Points on a hilly landscape, in no order, each with its height.
From any point a ball takes the steepest step (drop divided by distance) to one of its 2 nearest points. It stops when none of these is lower. Distance is the straight distance between rows; heights are no part of it.
Z_493 (h 17.4): [135 135  97 155  94 117 135  60 130 171  95 149  97 105 124 138 174 153
 157 130 143 103  86 157  78 207 146 162  90 111 126 123 131 113 177  93
 140 124 126  93 128 158  99 128 154 133 144 126  95 140 135 169 105 155
 108 215 168 149 111]
Z_976 (h 43.8): [133 172 175 100 115 147  37 164 144 132 139 183 152  98 115 113 171 182
 146 134 127 128 163 154  92 138 131 187  78  98  95 126 131 118 151 175
 148 163  77 121 145 110 114 137 160 153 150 128 101  90 121 130 159 190
 168 160 142  96  69]
Z_76 (h 32.2): [113 155  78 136 121 145 152  71 158 121  75 139  73 133 104 200 142 127
 102 103 129 118 110 117 128 170 102 115  96  78 117 163 156 115 124  86
  99  87 126  83 108 150  59 128 112  61 144 120  90 175 126 116 104 181
 125 156 204 153 134]
Z_444 (h 54.9): [139 107 186 164 132 148 116 135 204  94 159 174 161 142 130  98 142 175
 125  74 158 130 164 140 105 151 120 149 167 150  80 120 150 132  78 148
 181 144 125 113 140  84 157 168 207 183 132 179 143  77 155 155 144 162
 183 108 128 131  93]
Z_278 (h 80.3): [103 144 187  98 111 132  97 176  99 121 124 163 162 109 121 148 137 100
 176 160 137 133 145 140 101 144 138 128 106  83  88 119 151 114 121 127
  74 140 102  88 140  93 121 136 103 116  93  70 103  89  75  72 142 139
 131 136  94 104 110]
Z_481 (h 33.8): [162 143 104 121 148  87  96 156  88 144 182  98 131  98 151  50 137 123
 163 127 125 159 138 160 124  97 142 131 107 143 203 141 106 140 161 198
 167 169  65 187 140 131 141 140 125 146 169 138 141 122 147  88 137 110
  80 137 111 133 108]
Z_501 (h 65.2): [159 119 114 158 166 120 192 100 181  91 116 165 108 139 154 131 103 129
 139 163 158 112 163 140 135 120 150 103 117  93 116 176 159 153 120 167
 166  53 105  86 125  56  92 164 128  85 102 144  64 137  97  67 161 164
 105 147 114 122 161]
Z_643 (h 24.9): [102 140 124 137 111 139 145  79  90 147  78 154 144 169  88 126 170 129
 158 112 151  95 130 161 125 191 148 145 116 129 104 146 141  83 116  82
 118 184 167 153 116 191 177 141 130 139 135 188 134 110  94 192  75 101
 153 167 131 123 103]
Z_376 (h 25.2): [153 143 102 100 184 119 120 136 145 154 133 140  93 164 137 111 104 162
 119 182  86  92  88 107 115  82 174 116 113 118 186  78 117 181 137 155
 143  55  96 129 107 140  95 142  82 110 134 139 112 120 135 147 133  61
 109 131  92 128 161]
Z_676 (h 36.5): [123 114 107 173 134 165 145  95 178 139  74 143  89 149 183 182 139 158
  83  94 140 127 144 140 137 143 119 109 130  88 131 135 128 100 127 113
 154 127 114 101 118 134  59 138 141 102 133 125  95 147 127 122 135 188
 116 154 188 161 157]
Z_122 (h 85.4): [120 126 105  85 106 126 105 143 111 106 138 114 120 166  67 124 186 134
 118  60 129 150 142  93 109 122 129  93 158 131 149 102 140 104  59 103
  84 127 115  86 102 175 141 147 104 101 133 140 149  95 133 114  83 123
 108  97 164 137 188]
Z_95 (h 26.0): [154  81 124 147  91 140 173 121 126 103 153  96 150 148 130  98 124 139
 133  81 143 175 159 110 164 122 111 103 143 169 134 148 126 179 128 141
 149  86 173 105 107 105 165 156 131 125 108 127 138 168 174 113 125 169
 103  60 135 158 173]
Z_133 (h 39.0): [122 160 128 119 127 124  75 161 167 137 114 190 136 165  92 157 146 194
 144 108 117 115 219 167 117 158 120 186  81  83  83 116 125 128  88 161
 126 150 112  82 138 109 118 165 133 126 163 150 106  85 133 116 145 204
 161 147 152 123 111]
Z_605 (h 28.1): [178 135 117 111 145 100  86 137 119 150 155 117 123 101 161 110 105 117
  95  99 106 181 127 184 126  76 128 164  93 137 172 163 116 136 161 167
 145 151 105 189 140 120 132  97 160 171 174 155 122 164 151 114 162 147
 133 147 122 140  72]
Z_972 (h 76.4): [109 134 139 133 123 142 130 150  66 136 105 130 148 166 148 170  91  86
  99 125 117  84 147 165 140 139 130 131 127 117 140 144 116 106  96  99
 121 174 169 169 138 131  90  64 163 157 122 114 142 130  77 116 189 148
 206 129 137  60  89]
Z_985 (h 33.9): [128 118 115 151 120 117  94 151 155  99 156 163 182 153 106 164  84 171
 142 105 132 125 252 152 104 119 116 143  69 136  89 170 133 154  78 169
 147 140 112 113 130 108 111 151 119  86 137 143 131 118 130 136 140 181
 163 110 143 111 141]
Z_621 (h 33.1): [108 157 157 110  97 114 106 105 126 174  98 194 128  70 105 133 169 131
 122 146 120 151 111 103 127 127 142 149  77 115  68 118 121 144 173 150
 110 136 170 118 139  99 136 157 166 167 101 121 113 110 132 178 138 205
 150 142 112 124  49]
Z_615 (h 43.3): [160  98 169  96 171 161 113 133 117 129 128 118 123 134 137 168 117  69
  61 106 101 154  87  69 152  56 113  84 161 147 124 131 134 116 134 132
  87  86 129 161  96 100 127 146 105 135  87 123 138 140 101 150 116 106
 135  98  97 139 156]
Z_304 (h 27.4): [117 107  91 141 131 129 163 139 117 131  84 100 114  88 164  85 142 115
  85 110 146 180 103 123 173  67 147 155 158 166 122 134  92  83 194 141
 144 133 127 205 134 158 156 124 163 185 139 153 149 168 165 157 134 142
 107 115 105 152  93]
Z_733 (h 20.5): [160  57 148 154 111 170 150 115 128  99 125 113 185 160 154 111 109 121
 152  89 165 172 172 145 178 135 142 148 142 170 110 172 136 135 128 117
 126 138 146 135 136 144 185 132 150 137 105 162 137 125 154 116 134 176
 117  96 136 152 121]
Z_704 (h 28.0): [120 151  62 140 114 118 187  79 172 114 111  91  82 119 106 137 134 164
 143 157 126 103  73 133 127 169 100  99 111 121 160 138 146 169 148  63
 122  69 133  73 124 152  82  94  83  69 152 110 105 183 162 118  99 129
  90 150 178 163 150]
Z_229 (h 11.9): [129 124 162 152  90 139 134 118 119 130 171 158 146 126 114 113 166 144
 178 116 157 161 143 136 136 184 117 143 112 118 101 112 135 116 123 139
 137 199 123 110 162 146 178 146 146 128 135 138 135  85 147 132  97 136
 112 124 143 131 117]
Z_55 (h 71.7): [160 147 114 115 157 145 160 123 136 145 113 148  93 156 120 165  97 154
 110 161  98  57  78 136 127 170 115 186 111  74 101 118  97 115 101  94
 127 104 142 117 131 140  82 104 133 130 127 104 124 139 120 138 123  96
 205 141 138 119 141]
Z_64 (h 46.2): [114  87 147 116 155 112 120 139 132 157 123 109 138 163 146 145 123  74
  48  98 117 113 108 119 137  67 123 100 193 178 144 117 138 119 106 123
 127 121 165 142 110  99 136 126 145 187 108 171 158 131 104 163 129 133
 166 111 108 118 147]
Z_368 (h 74.0): [138 158 124 105 152 181 156 116  75 123  78 154 111 196 124 174  92 113
 130 113 102  70 109 137 162 184 135 169 111  76 108 160 127 113 110  85
  94 117 146 145 128 147 118  82 126 124 120 132 103 166  88 125 156 126
 184 125 131  73 112]
Z_901 (h 28.8): [166 124 109 110 152 104 118 135 106 181 156  84 109 162 132 118 125 124
  99 163  83 108  97 130 122  69 153  84 111 174 230 117 123 175 128 160
 159  66 157 124 108 117 121  96 105 135 134 146 111 137 150 155 134  99
 126 113 122 115 151]
Z_391 (h 34.6): [ 84 103 122 144 124 113 186 130 159 130  81  95 128 140 160 132 127 111
 126 135 156 129 137 132 166 126 124  98 164 150 115 106 128 151 131 129
 102 127 154  93 120 125 172 166  96 140 128 145 147 145 140 116 124 116
  64 145 104 189 163]
Z_562 (h 74.9): [106 140  81 187  94 137 163 154 138  91 176 122 103 105 176 115 112 189
 106 135 154 132 166 135 141 146 107 116 142  94 148 102  88 124 117 142
 207 159 101 139 144 110  83 123 129  91 168  86 146 149 167  97 138 117
 112 103 142 143 160]
Z_92 (h 24.2): [146 110 153 142 119 143 130 102 144  60 186 110 127  99 111 151  92 118
 113  96 149 186 164  94 138 118  73  95 148 130  97 144 144 140 110 121
 133 173  93 138 123  97 141 146 120  85 109 114 149 151 111 123  79 132
  83 103 142 167 159]
Z_189 (h 46.6): [143 125 163 107 177 147  90 150 123 130 143 134 144 161 155 146 131  92
 130  82 137 135 140 138 122 109 137 123 179 111 156 117 121  90 103 151
 103 160  71 155 134 138 157 157 119 156 129 158 138 106  80 106 128  80
 102 156 107 140 136]
Z_94 (h 66.4): [154 116 125 127 115 184 177 125  89  82 125 101 107  95 130  96 148 124
 159 153 131 150  64  92 163 150 126 123 137 110  90 176 113 104 155 107
 104  95 143 146 160 145 158 119 102  91  85  98 126 157 150 104 124  86
 100  95 124 117 139]
Z_155 (h 18.7): [122 126 134 120 108 136 109 136 147  51 172 138 110  90  79 143 149 132
  90  59 150 221 136  85 146 142  84 103 182  95  64  82 152  94  90 107
  73 197  82 130 130 135 146 139 147  92 117 117 154 134 133 125  94 109
  85  96 154 165 143]
Z_465 (h 85.5): [157 155 147  65 125 161  75 169  68 114 163 152 152 179  72 154 119 106
  97  75  87 122 156  96 116 102  86 127 138 130 120 140 117 113  80 129
 104 150 144 158 100 128 130 112 106 142 127 140 155 129  85 131 126 126
 182  85 123 102 134]
Z_126 (h 65.0): [ 97 150 114 139  90 114 113 150 111 153 130 125 102 109 151 110 172 152
  92  82 125 126 123 129  92 118 116 119 151 131 162  83 102  95 117 146
 163 160 102 147 131 140  90 129 169 159 181 107 140 117 151 131 138 143
 114 127 176 139 117]
Z_797 (h 22.2): [ 76 142 121 171  89  96 130  65 147 171 119 156 104  99 114 143 150 146
 127 154 137  68 115 142  63 198 124 122 107 127 124 107 144 130 133 105
 188 132 178  97 111 143 109 147 146 129 136 140 107  98 119 209  80 148
 157 176 152 108 114]
Z_740 (h 60.1): [135 157 106  96 107 122 101 101  71 194  55 135 102 152 113 163 173  95
 108 111  95 150 108 117 126 131 109 132  93 118 117 122 122 124 168 121
  62 144 177 144 132 162 132 130 127 152 135 137 128 159 119 182 127 152
 119 173 147 148  73]
Z_287 (h 24.8): [101 115 143 161 112 147 126  86 167 155 139  79 131 132 126 173 119 129
 126 149 124  99 103 125 130 160  83  56 136 130 168 117 162 157 138  80
  98  99 150  68 124 129  99 101  76  83 126  96 109 148 134 133  93 134
  83 156 195 156 177]
Z_782 (h 43.0): [161 132 137 138 124 121 152  82  93 182 146 126 101 109 135 144 124  97
 127 164 100 136  86 113 141 147 112  87  97 102 135 134 113 157 177 147
 137 108 168 113 154 102 125 119 113 119 113 108 109 145 125 153 113  97
 121 151 108 132 105]
Z_846 (h 38.4): [121 106 142 156 169  62 157 122 159 165 113 131 133 134 174 113 125  99
 128 126 151 124 149 163 123 127 131  96 142 133 140  91 129 159 128 178
 147 149 122 103 158  80 163 185 142 168 130 143 125 109 115 100 131 121
  82 174  76 192 138]
Z_719 (h 51.7): [128 102 176 151 130 127 111 104 185 148 157 142 151 111 116  93 157 182
 115 127 129 113  97  97 115 143 108 144 149 174  80 101 140 150 117 130
 170 115 182  93 126  86 172 159 170 188 126 163 158  95 178 214 109 158
 193 139 129 129 111]
Z_754 (h 80.7): [103  92 158 149  86 126 110 167 122 154 128 128 186 146 145  79 140 129
  98 104 137 106 163 159 134  92 143 111 146 183 136 131 144 140  99 131
 139 149 195 135 169 116 142 122 179 189 134 160 160  88 144 154 168 182
 169  96 153 104  92]
Z_117 (h 12.3): [112 162 124  94 117 128  99 152 124  98 155 145  86  97  81 156 151 122
 105 122 106 156 114 110 113 160  74 130 154  88  91  85 150 100 104 126
  79 204  66 150 129 166 103 126 125  91 143 121 151 113  96 135  62  88
  92 137 156 118 125]
Z_443 (h 6.4): [150 179 109  61 116 100  96 163  91 123 184 106  86 131  64 128 150 141
 119 119  73 131  91  98  91 146  80 111 139  75 168  62 119 148  93 117
 101 162  86 116 115 168  82 111 116  97 147 103 166 108 117 101  65  68
  93 111 168 126 168]
Z_40 (h 69.5): [138 155  95 131 133 124 177 146 133 133 128 119  80 138 136 111 125 184
 137 189  96  77  70 107 132 159 122 152 137  56 122  46  84 131 118  97
 132 113 134 116 138 148  96 130 130 130 144  89 157 111 149 124 120  30
 138 138 114 158 155]
Z_309 (h 82.6): [114  51 175 180 140 148  90 123 159 152 143 105 193 150 148 100 110 110
 106 124 136 114 165 156 125  96 160 112 134 207 161 183 168 156 116 136
 163 128 193 142 152 130 151 120 135 153  85 179 137  99 134 163 133 168
 156 121 126  73 130]
Z_965 (h 8.5): [ 69 117  94 146  91 100 107 136 153 134  81  92 131  56 121 129 152 122
 127 177 135 161 115 103 118  59 161 110 110 173 172 142 155 118 192 132
 166  75 150 132  99 157 112 108 126 119 114 107 104 119 165 156 135 187
  97 109 116 117 104]
Z_211 (h 30.4): [104 106 121 137  99 101 146 141 124 167 107  96 150 139 141  98 142 126
  93 113 135 173 149 109 181  94 109 106 143 194 121 113 104 178 166 161
 122 126 196 117 111 144 189 175 109 147 125 147 151 139 180 156 125 171
  85  92 124 175 162]
Z_156 (h 12.1): [141 122  66 148 110 122 164 103 130 159  70 120 121 178 151 109 162 169
 161 137 155  80 102 170 114 177 180 179 108 111 153 134 118 113 144  96
 140  99 118 104 109 180 130 106 126 130 156 159 103 140 145 146 142 112
 128 194 147 126 143]
Z_125 (h 86.0): [174 120 165  78 147 171  85 119  53 130 154 121 144 165 101 119 129  91
 138  90 105 137 103 110 136 116 154 145 122 155 145 182 142 111 127  87
 113 103 149 168 120 145 162  85 118 157 101 160 127 137  98 136 128 107
 171  99 124  66 103]
Z_616 (h 56.2): [188 137 119 108 186  80 183  69 136 142 117 109  89 155 122 162  50  84
 142 123 104  97  95 173 127 111 131 150 100 141 168 177 148 174 132 113
  95  87 133 129 132 120 136  64 106 119 139 178 109 210 119 113 142  96
 156 132 117 115 100]
Z_915 (h 14.8): [ 66 133 135 140 119  92  80 119 172 133 143  99 140  40 109 157 114 111
 111 187 124 147 140 104 104  76 108  75 121 177 141  84 154 156 168 146
 144 138 130 111 111 132 106 133  87  98 123  91 134 101 137 141 106 152
  91 142 128 123 130]
Z_816 (h 62.1): [175  98 153 132 169 155 163 150 165 100 121 155 139 172 162 168 101 134
 115 123 134 128 153 136 163 119 119 127 148  95  94 139 131 123  95 142
 114 100 122 100 113  50 127 153 149 120  96 126 105 123 105  87 169 137
 145 139 108 139 165]
Z_586 (h 27.7): [ 91 159 149 113 102  92  81  92 149 175 112 169 120 104  82 163 138 121
 133 136 128 117 117 138  78 144 114 143 101 119  94 104 151 159 118 124
  98 137 159  57 117  92 109 136 150 143 132 105 129 101 116 129 135 206
 158 151 161 131  87]
Z_510 (h 15.3): [ 88 121 103 124 114 130 101 141 131 158  47  87 130  77 134 160 131  92
 105 160 136 153  94 150 140  47 168 148 104 160 168 139 122 100 189  99
 111  99 144 165 131 166 114  53 152 146 133 117  95 145 151 148 176 166
 137 136 113 117  68]
Z_186 (h 38.3): [172 114  93 158 150 127 159 140 107 116 157  89 129 140 193  75  93 139
 156 151 135 146 140 172 170 119 142 139 128 124 190 148  74 164 171 179
 172 128  97 186 131 141 164 147 107 116 154 146 135 174 171  99 164  99
  69 127 117 164 133]
Z_995 (h 11.7): [166 155 132  71 151 103 103 132  98  97 198 129 101 136  92 125 128 108
 145 125  95 151 130  82 109 128  93  62 114  83 153 100 136 167 120 172
 117 128  73 129 121 130 116 164  87  67 118 113 130 116  98  87  83  76
  53 119 131 128 160]
Z_984 (h 16.8): [105 146  97 128 103 117 124 178  82  87 152 101 129 127 122 147  89 120
 128 144 107 146 167  81 127 116  94  53 135 110 154  92  99 152  99 142
 108 125 104 149 107 146  91 139  78  51 128  64 131 138 119 101 114  77
  62  88 130 134 189]
Z_969 (h 17.2): [ 96 142  71 135 142  99 178 133 129 157   8 135  95 164 159 119 170 129
 106 136 138  74  85 144 122 115 189 128 156 137 173  82 116 115 138 112
 131 103  99 129 102 191 113 117 127 144 156 157 110 139 128 142 144  75
  78 173 108 147 163]
Z_379 (h 18.8): [126 114 164 153  81 106 149  88 129 132 155 173 136 130 133 122 130 112
 185 124 155 123 172 169  99 209 135 115 101 101 113 147 180 147 121 139
 152 156 145  71 206  84 129 150 167 143 124 112 115  94 127  88 127 187
 131 131 162 145  81]
Z_824 (h 84.3): [150  85 172 136 123 188  64 102 115 153 156 110 194 176  97 110 122 114
 120 104 119 107 137 128 123 120 140 130 109 199 173 174 154 134  91  84
 127 109 172 124 105 143 144  77 139 149 108 158 131 118 111 169 120 169
 187 109 168  71 138]
Z_801 (h 56.8): [145 121 115  94 129 115 122  85 126 180  55 136 102 133 128 129 171  92
 149 107 133 169 116 137 125 111 161 147  86 149 139 157 146 132 186 151
 111 109 133 120 113 140 154 139 135 158 120 161  88 149 136 145 131 172
  85 173 117 149  84]
Z_640 (h 42.7): [151 100 110 174 149 158 137 197 117 112 169 116 184 135 180 100  83 141
 120 157 140 118 188 161 173 106 148 142 156 133 134 155  60 145 136 174
 154 143 105 180 128 133 153 139 110 122 134 124 151 121 136 114 190  90
 128 114  92 116 162]
Z_867 (h 68.1): [165 100 154 159 144 145 161 108 159 102 141 158 128 120 162  73 166 139
 174 151 166 143 128 121 137 147 170 117 154 101 121 148 166 125 133 164
 179  91 104  96 144  47 128 189 146 128  97 107  85  97 141  69 144 144
  87 128 109 152 153]
Z_157 (h 72.8): [ 89 150  85 182 117 106 161 120 164 111 108 134  76  37 172  97 145 170
 117 175 141 107 101 124 125 141 140 117 139 102 143  98 103 119 176 139
 222 129 119 133 129 106  66 136 154 119 152  84 113 133 170 112 142 137
  94 155 131 153 134]
Z_569 (h 78.5): [ 84 149 141 106 119 136 122 179 109  93 110 127 123  87 135 115 162  98
 166 149 157 133 101 117  95 119 163 138 157 107 133 102 143  55 132 110
 107 146  74 138 136 131  96 116 134 136 130  75 133  94 104  78 121 102
 109 112 115 105 110]
Z_755 (h 76.8): [ 92 151 124 156 116 129 148 169 125  75 158 119 120  72 161 108 127 138
 117 152 146 139 130 125 133 134 118 126 174  95 110  85 102  90 111 117
 136 187  65 152 155 121 108 118 133 121 151  68 161 118 125  94 122  71
 103 111 116 150 141]
Z_179 (h 27.3): [109  98 155 143 129 146 172 125 144  64 114 123 175 135 125 138  59 109
 161 129 166 136 185 155 162 144 147 186 140 147  65 174 127 107 103  74
 116 164 136 140 133 131 167 100 136 131  97 147 160 132 107  97 166 136
 176  92  90 113 104]
Z_83 (h 86.6): [119 147 125 107  87 126 139  98  96 106 152 112 115 167  86 125 167 110
 135  79 136 118  86 109  92 173 116 112 144 113 143 113 148  99  66  72
 126 119 124  99 100 147 102  88 139 122 140 119 145 135 135 109  89 114
 168  89 171 117 156]
Z_882 (h 32.4): [126 109 103 107  95  84 189 132  65 148  85  82 109 127 150  79 162 101
  95 116 135 151  66 104 162 104 146 132 149 163 138 123 103  72 160 116
 154  90 184 166 128 103 136 104 194 191 108 120 133 147 135 162 136 131
 142  89 118 105 116]
Z_454 (h 18.6): [121 132 133 119 117 117 144 109 113 126 105 144 143 101  97  87 188 144
 179 132 167 145  93 123 128 188 145 173 139 121  66 111 125  94 140 105
 113 178 143 129 135 173 202 157 146 142 113 157 143  74 123 169  87  82
 108 162 101 135 109]
Z_962 (h 48.2): [171 149 147  93 147 169  88 156 142 103 137 160 140 115 128 112 120 170
 148 130 124 146 131 128 135 115 156 226  93 121  71 150 109 104 156 138
 142 133 112 152 141 116 141 113 155 141 128 132 116 125 147 123 179 164
 215 121 101  86  78]
Z_288 (h 91.0): [ 95 139  81 155 162 105 148 111 165 108  94  77 101 108 157 170  64 110
 127 153 140  80 113 190 121 138 123 120 121 116 180 151 155 120 125  80
 122 109 106 145 127 162  79  65 113  97 162 123 104 186 109  78 156 108
 118 151 157 134 126]
Z_322 (h 46.5): [152 109 136 141 202 140  97 161 170 128 174 138 151 148 177 140  82 149
 115 152 113 106 162 139 148 112 121 132 144 109 131 109  89 137 117 178
 140 152  82 160 131 121 138 172  98 113 133 139 140  98 113 124 143  62
 120 166  85 147 161]
Z_993 (h 21.9): [148 111  96 115 150 137 112 144 121 133 102  79 134 113 164  96 128 114
 135 127 141 169 106 159 151  76 167 189 135 156 164 168 104 110 181 113
 103 122  99 173 138 166 151  72 125 167 154 149 138 164 152 115 161 114
 108 152 118 138  90]
Z_608 (h 39.6): [151 122 125  85 144 153  92 196  78 108 133 123 119 130 153  99 163 106
  92 133  97 172  98  65 164  64 160  95 159 136 146 127  99 102 174 163
 104  87  78 185  99 131 122 157 108 121  97  89 124 131 131 126 141 111
  94  81 105 129 161]
Z_940 (h 32.3): [127 120 155 146 111 149 136 109 110  95 190 110 179 118 101 111  73 128
 146 121 132 106 156 133 118 153 103 158 130 169 104 148 123 131  86  86
 143 186 163 146 150 129 154  66 135 142 119 128 192 133 121 125 125 100
 212  85 122  89 118]
Z_488 (h 38.8): [140 132 158 133 132 134 147  93 124 167 113 151 102  93 142 159 114 109
  93 147  94 143  85 101 171 122  89 116 113 110  66 121 110 132 154 124
 101 148 199 135 145  65 129 127 159 149 112 103 131 155 113 153 138 160
 171 130 103 142  84]
Z_728 (h 21.6): [ 99 171  81  69 171 102 127 144 139 146  47 133 102 176 101 130 168 111
 118 129 128  92 104  95 107  90 172 122 161 158 161  88 146 110 113 117
  88 104 110 138 104 205 144 156 100 129 136 182 137 106 113 175 100  69
 100 150  98 157 167]
Z_913 (h 59.0): [154 138 114 102 172 117 140 110  99  99 127  83 126 142 118 147  24  78
 150 122 103 122 128 142 145 101 124 152 138 161 147 186 128 142 134 109
  63 114 105 172 131 179 151  71  82 124 136 166 150 202 123 120 139  46
 121  97 116 112 106]
Z_178 (h 32.1): [187 124 116 112 107 122 122 151  95 160 152  78 131 156 147 108 120 127
 106 133  80 145 104 106 152  70  99  93 121 133 179 113 104 174 129 153
 123  75 156 102 116  85  97 109 124 123 150  80 137 167 161  94 156 125
 107 103 147 147 155]
Z_52 (h 88.0): [ 99 138 112 151 112 158 133  83 145 107 160 137 130 163 108 164 119 128
 140  70 151 114 154 167 113 204 104 137 127 102 139 161 153  75  76  72
 125 181 103 125 130 168 107  84 134 102 149 146 151 149 120 121  86 151
 168 122 192 134 134]
Z_331 (h 27.1): [ 82 149 166 132 112  83 146  87 134 162 145 164 118  98  87 143 129 104
 133 155 130 110 147 108  81 165 105 105 107 147  76 117 142 138 133 147
 176 168 187 115 142 110 159 178 128 125 101 139 138  80 107 176  77 141
 168 121  97 105  97]
Z_732 (h 31.4): [100 122 169 165 118 117 130  95 105 123 171 138 145 104  95 123 104 109
 164 158 138  78 141 142  74 183 121 127 104 155 129 157 152 123 107 107
 195 170 169 144 139 122 134 115 129 131 111 132 133 101  88 162  85 100
 198 111 108  44 112]
Z_10 (h 89.5): [116 111 104 140 156 128 171 107 187  92 118 120 109 156 139 155  74 136
 138 108 156  96 142 164 118 152 131 154 147 120 116 147 159  99  79  70
 110 112  98 103 111 127 115 101 118 119 148 152 130 158 110  94 127 115
 159 137 147 134 152]
Z_427 (h 42.8): [132 141 140 106 203  84 122 134 138 160 109 168 104 153 124 128 151 109
 178 124 117 106 138 155  97 140 154 134 139 103 141  99 125 116 115 177
 121 144  74 132 128 137 167 194 120 152 141 171 110  81  89 106 115  71
  87 205  65 158 126]
Z_294 (h 70.5): [118 130 149 166  94 130 157 122 178 108 137 163 108  61 164  72 191 165
 127 143 153 149 100 105 138 136 124 117 156  88 102 101 120 109 149 146
 163 136 108  97 157  54 103 179 167 150 135  79 112 114 146 101 133 151
  95 134 141 171 131]
Z_218 (h 58.5): [142 104 179 138 134 174 113 147 171  80 134 195 171 159 126 151 111 154
 114  90 136 145 184 114 144 136 119 146 141 124  46 135 144 125  83 144
 114 124 136 112 137  61 131 165 191 132  84 121 121 102 124 124 158 198
 191 100 111 118 115]
Z_929 (h 69.0): [125 111 124 134 135 161 164 171  60 101 141  92 155 113 141  63 137 128
 167 174 158 130 125  98 167 127 168 136 160 169 132 169  92 118 158 141
 141  91 138 166 129 184 188 133  82 102  89 117 143 134 151 131 131  74
  97  53  88  80 168]
Z_406 (h 78.6): [ 95 101 143 155  78 151 105 166  83 129 102 147 180 148 152 157 108 113
 133 124 117 107 178 152 140 128 146 102 108 144 121 149 141 137 115 133
 131 159 185 132 173 116  97  98 179 149 108 100 129 105 118 122 182 211
 160  83 152  64  69]
Z_617 (h 62.9): [122 168 124 112  76  96  90 118  50 194 101 143 106 120 131 116 191 120
 106  83 110 121  87 131  89 132 117 137 113 113 158 115  99  82 151 126
 136 157 142 161 136 143  95 108 193 190 163 131 117 132 114 183 112 143
 123 166 157 119  75]
Z_479 (h 49.0): [125  98 169 123 133 139 130 104 176 124 138 106 151 145 105 121 134 124
  88  95 145 128  95  98 151 133 109 145 188 170  96 101 139 119  92  75
 106 132 179 103  99  89 169 120 154 179 118 144 171 112 143 160 113 134
 187 111 128 156 138]
Z_281 (h 64.0): [129 109 126 147 131 152 187 116 156  88 133  94 139  83 129  85  94 139
 183 189 154 134  97 125 149 140 147 157 126 145  95 158 136 139 151  99
 150  95 161 109 128  97 174 114  95 124 101 109 141 152 160 101 127 101
 121 101 100 124 147]
Z_111 (h 61.6): [118 109 120 130 181 137 165  88 155  88 123  92 123 104 122 108  72 116
 196 153 135 120 107 124 131 140 138 158 143 164 113 170 149 143 143  88
 100  95  97 136 130 178 180 111  68 106 107 174 140 169 141 135 106  61
 125 128 101 118 131]
Z_77 (h 83.9): [115 173 132  68  94 108  70 219  71 122 146 128 165 150  79 116 175 139
 124  77 109 149 170  98 103  72 134 100 142 142 138 121 117 128  93 172
  97 138 113 125  93 131 117 147 110 102 133 107 140  82 109 111 127 143
 134  73 135 126 158]
Z_745 (h 21.1): [105 129 118 124 119 120 151 103 127 111 145 100 130 124 101 170  77 113
 145 147 127 114 141 100 130 141  77  47 104 111 120 128 133 169  97 115
  55  89 127  94 132 135  99 121  57  43 116  80  96 153  93  93  99 105
  53 125 137 133 166]
Z_166 (h 35.8): [161 146 124 115 120 142 104 169  89 143 151 127 130 105 143 130 148 116
 118 173 102 154 107  88 155  81 151  77 104 109 168 135  99 156 188 193
 133  59 114 130 103  94  83 143  94  84 123  59  75 132 142  99 169 137
 101 103 117 118 146]
Z_865 (h 20.4): [ 97 143 109 119 180 119 104 111 194 150 139 144  94  88 106 184  86 148
  91 211  81 107 115  90 119 104 117 100 100 127 134  89 145 152 150 140
 137  83 121 125 111 126  81 146  59  84 120 108 113 109 124 156 106  98
 118 151 100 129 142]
Z_297 (h 82.2): [104 163 141  62 104 139  51 195 100 111 102 154 161 148  69 144 169 136
 152 118 122 150 185 121 109 111 128 136 102 100  88 114 140 119 121 143
  46 138  95 116 128 158 135 149  74  99 125 117  95  88  98  94 132 146
 111 140 109 112 135]
Z_983 (h 29.1): [149 104 130 151 149 116  83 119 178 105 212 100 160 138 136 147  50 153
 114  95 129 142 210 145 113 115  62 117 111 165 137 153 130 183  81 128
 159 153 101 126 116 103 129 123 100  95 133 140 152 148 121 141 101 133
 127 138 152 137 157]
Z_810 (h 67.3): [126 167 128 143 104 123 123 161 129 169 137 161 111  94 143 106 157 194
 120 159 106 101  98 132 115 133 121 165 121  80 114  56  74 123 143 156
 146 156 101 116 150 129 104 140 172 153 173  87 141  89 157 128 150  97
 144 173 128 139 130]
Z_653 (h 52.9): [181 125 118  95 177 106 139 103 149 145 110 149 105 152 129 142 115 129
 155 133 122 125 124 157 121 118 161 187  78 122 140 155 146 159 155 161
 134  77 124 113 119 112 156 106 131 136 134 174  92 162 129 111 164 134
 159 150 105 111 103]

For each start below, name the point where the ball stops.
Z_122: Z_965
Z_972: Z_653
Z_962: Z_443
Z_676: Z_443
Z_294: Z_965

Write out the way that a ball takes from each point below.
Z_125: Z_824, Z_309, Z_754, Z_406, Z_972, Z_368, Z_55, Z_40, Z_810, Z_126, Z_617, Z_740, Z_801, Z_653
Z_10: Z_52, Z_83, Z_122, Z_77, Z_297, Z_278, Z_569, Z_755, Z_562, Z_157, Z_294, Z_867, Z_501, Z_816, Z_218, Z_444, Z_719, Z_479, Z_64, Z_615, Z_608, Z_166, Z_178, Z_901, Z_376, Z_865, Z_915, Z_965
Z_465: Z_77, Z_297, Z_278, Z_569, Z_755, Z_562, Z_157, Z_294, Z_867, Z_501, Z_816, Z_218, Z_444, Z_719, Z_479, Z_64, Z_615, Z_608, Z_166, Z_178, Z_901, Z_376, Z_865, Z_915, Z_965
